Points, in no order, along strands that fork, close into loops and pass close to each other.
(in the rows, 128 means zero)
Two points are linked if the straight distance between their rows is under 37.9.
<459>: [132  71 155 122 144 136 198  73  96 135  61 152 104]
<152>: [130 137  95 122 120 113 104 144 136 122 138 120 129]
<606>: [129 103 160 133 137 140 136 129 122  94 127 145 105]
<286>: [126 125 141 132 135 127 131 110 119 118 128 134 125]
<487>: [154 167 195 150 107 148 156 107  82 138 138  98 162]
<919>: [119  89 111 129 152 120 115 125 143 128 124 168  93]
<639>: [102 100  57 120 130 114  94 163 172 142 112 155 110]
<401>: [123 123  71 122 122 109  69 178 177 128 167 129 111]
<171>: [113 125  63 117 127 108  78 176 176 134 143 141 113]
<713>: [120 140  86 116 115 110 111 147 143 129 122 127 131]
<142>: [106  80  59 129 145 122 102 142 166 146  96 176 100]
<112>: [168 164 198 140 115 151 133 135 113  70 193 105 130]
<298>: [ 81 125  45 107 129  92  96 141 163 172 104 141 140]
<300>: [169 149 219 150 108 161 186 104  82 101 126 113 136]
<829>: [149 166 182 152 105 144 145 110  89 131 139  92 156]
<703>: [123 133 141 136 137 127 102 137 131 105 162 126 126]
<744>: [128 144 117 132 120 117  73 169 147 105 193 101 132]
<414>: [124 112 122 104 145 145 199 100  92 194  28 130 139]
<192>: [153 123 189 142 129 155 155 115 104  78 131 128 117]
<592>: [136 109 132 113 150 154 205  85  90 187  31 139 139]
<212>: [ 95 168  59 118 113 100  81 154 155 159 131 105 163]
<602>: [ 86 119  33  96 134  94 103 126 157 188  90 133 144]
<130>: [ 83 140  54 112 126  94  89 152 164 159 120 132 144]
<620>: [ 95 163  32  96 102  85  93 149 153 185 113  93 159]
<151>: [164 170 231 150 102 158 182 106  73 126 134 109 161]
<645>: [128 138 165 137 130 131 137 113 114 107 136 125 124]
<803>: [123  81 140 123 141 124 169  88 113 125  82 160 102]
<577>: [124 127  91 120 121 116 124 131 135 133 107 132 132]
<66>: [164 155 224 148 106 157 189 103  79 119 127 115 146]
<870>: [148 146 171 139 119 137 104 158 149  72 215 118 132]
<621>: [135  82 170 122 140 141 205  72  91 143  65 146 109]
<586>: [157 139 177 140 116 140 110 153 141  62 211 115 124]
<122>: [103 157  65 115 124 101  71 179 177 138 158 130 138]
<137>: [ 93 165  45 110 105  93  81 155 151 170 125  95 162]
<165>: [121 120 136 134 141 127 106 134 137 109 153 139 116]
<6>: [165 158 212 149 112 155 169 114  93  92 142 113 132]
<509>: [138 164 132 132 109 122 107 136 116 117 155  92 140]
<53>: [116 173  75 116 118 103  75 170 167 131 167 117 146]
<482>: [134 151 175 143 126 141 140 117 113 103 142 117 134]
<523>: [143 126 152 133 130 138 173  85 100 150  98 121 142]
<368>: [ 96 147  26  94 115  88 101 140 152 190  98 102 156]
<569>: [120  78 146 128 141 131 154 104 112 111  94 161  97]
<27>: [140 155 183 141 126 144 135 127 117  92 160 116 132]
<715>: [147 109 147 117 153 150 211  75  89 180  50 143 137]
<307>: [104 177  69 120 117 104  78 162 164 142 148 115 158]
<654>: [141  98 173 124 137 140 208  73  89 150  73 135 117]
<538>: [119 104 142 132 143 128 111 138 139 107 150 148 102]
<231>: [127 132 100 129 125 115  70 167 154 114 178 112 121]
<341>: [142 167 172 143 123 145 111 140 127  86 185 104 143]
<61>: [157 163 194 143 117 150 142 127 115  81 167 112 132]
<676>: [110  66 108 132 150 126 110 138 160 123 132 169  67]
<548>: [122  80 150 134 141 141 134 127 124  99 115 157  96]
<70>: [152 115 165 120 145 150 211  74  79 179  63 137 136]
<678>: [137 154 173 139 127 142 118 134 124  90 171 115 134]
<897>: [128 131  82 120 122 108  71 175 163 122 172 121 118]
<418>: [141 118 126 116 135 145 186  95 104 171  65 127 145]
<317>: [111  76  77 132 152 119 107 131 165 139 113 182  88]
<275>: [126  73 151 136 146 142 144 115 116 100 100 159  96]
<48>: [126  65 142 121 142 130 179  80 105 130  70 160 101]
<813>: [131 147 142 139 129 133  94 145 132 102 174 108 138]
<777>: [132 161 139 132 117 130  85 154 128  99 186  90 143]
<596>: [139 158 166 140 125 141 100 151 139  82 199 109 143]
<526>: [142 119 167 132 133 138 185  76  95 154  95 126 136]
<565>: [161 155 188 139 116 146 123 146 128  65 205 111 130]
<758>: [116  90 130 133 145 128 111 142 150 112 145 156  88]
<380>: [145 126 133 124 128 144 179  95  99 165  81 120 149]
<84>: [113  78  92 129 151 120 109 130 160 136 122 176  82]
<402>: [146 115 162 126 138 144 198  77  89 163  81 132 136]
<521>: [100  88  56 121 135 115  99 155 169 145  99 161 108]
<119>: [125 111 115 109 139 144 190 101 108 181  44 128 138]
<739>: [145 163 165 147 109 136 132 116  99 125 141  93 150]
<532>: [132 157 126 131 116 123  77 163 137 101 192  92 139]
<37>: [158 172 218 152 105 156 170 106  76 137 139 102 168]
<342>: [140 111 174 136 133 147 144 124 113  82 133 136 113]
<833>: [ 94 136  26  95 124  92 107 131 151 192  88 112 153]
<510>: [ 93 150  59 115 125  98  78 164 170 150 135 133 142]
<644>: [102 122  59 114 128 104  87 169 170 141 126 148 117]
<234>: [111  81 115 133 145 126 105 145 162 120 145 162  78]
<281>: [139 161 140 140 107 127 120 127 109 122 146  94 144]
<716>: [129 120 102 126 127 121 125 120 130 130 110 133 134]
<555>: [131 122 117 133 135 122 123 111 124 124 119 132 131]
<405>: [119 104 115 130 146 121 111 124 138 125 129 154 108]
<500>: [134 141 112 129 124 118  95 144 130 113 152 114 130]

A piece is all that can be reached along the links. How many separate loops has the piece of each point below (a circle has one, a figure eight two, a Y none), and how many tips (points with one link)?
<592>: loops 1, tips 1
<122>: loops 1, tips 0
<538>: loops 1, tips 1
<713>: loops 1, tips 1
<281>: loops 0, tips 2

A tip is a point with one link. Name the tips that can be reached along the links from each point below, in the order of the rows.
<645>: <500>
<70>: <192>
<676>: <405>
<829>: <6>, <509>
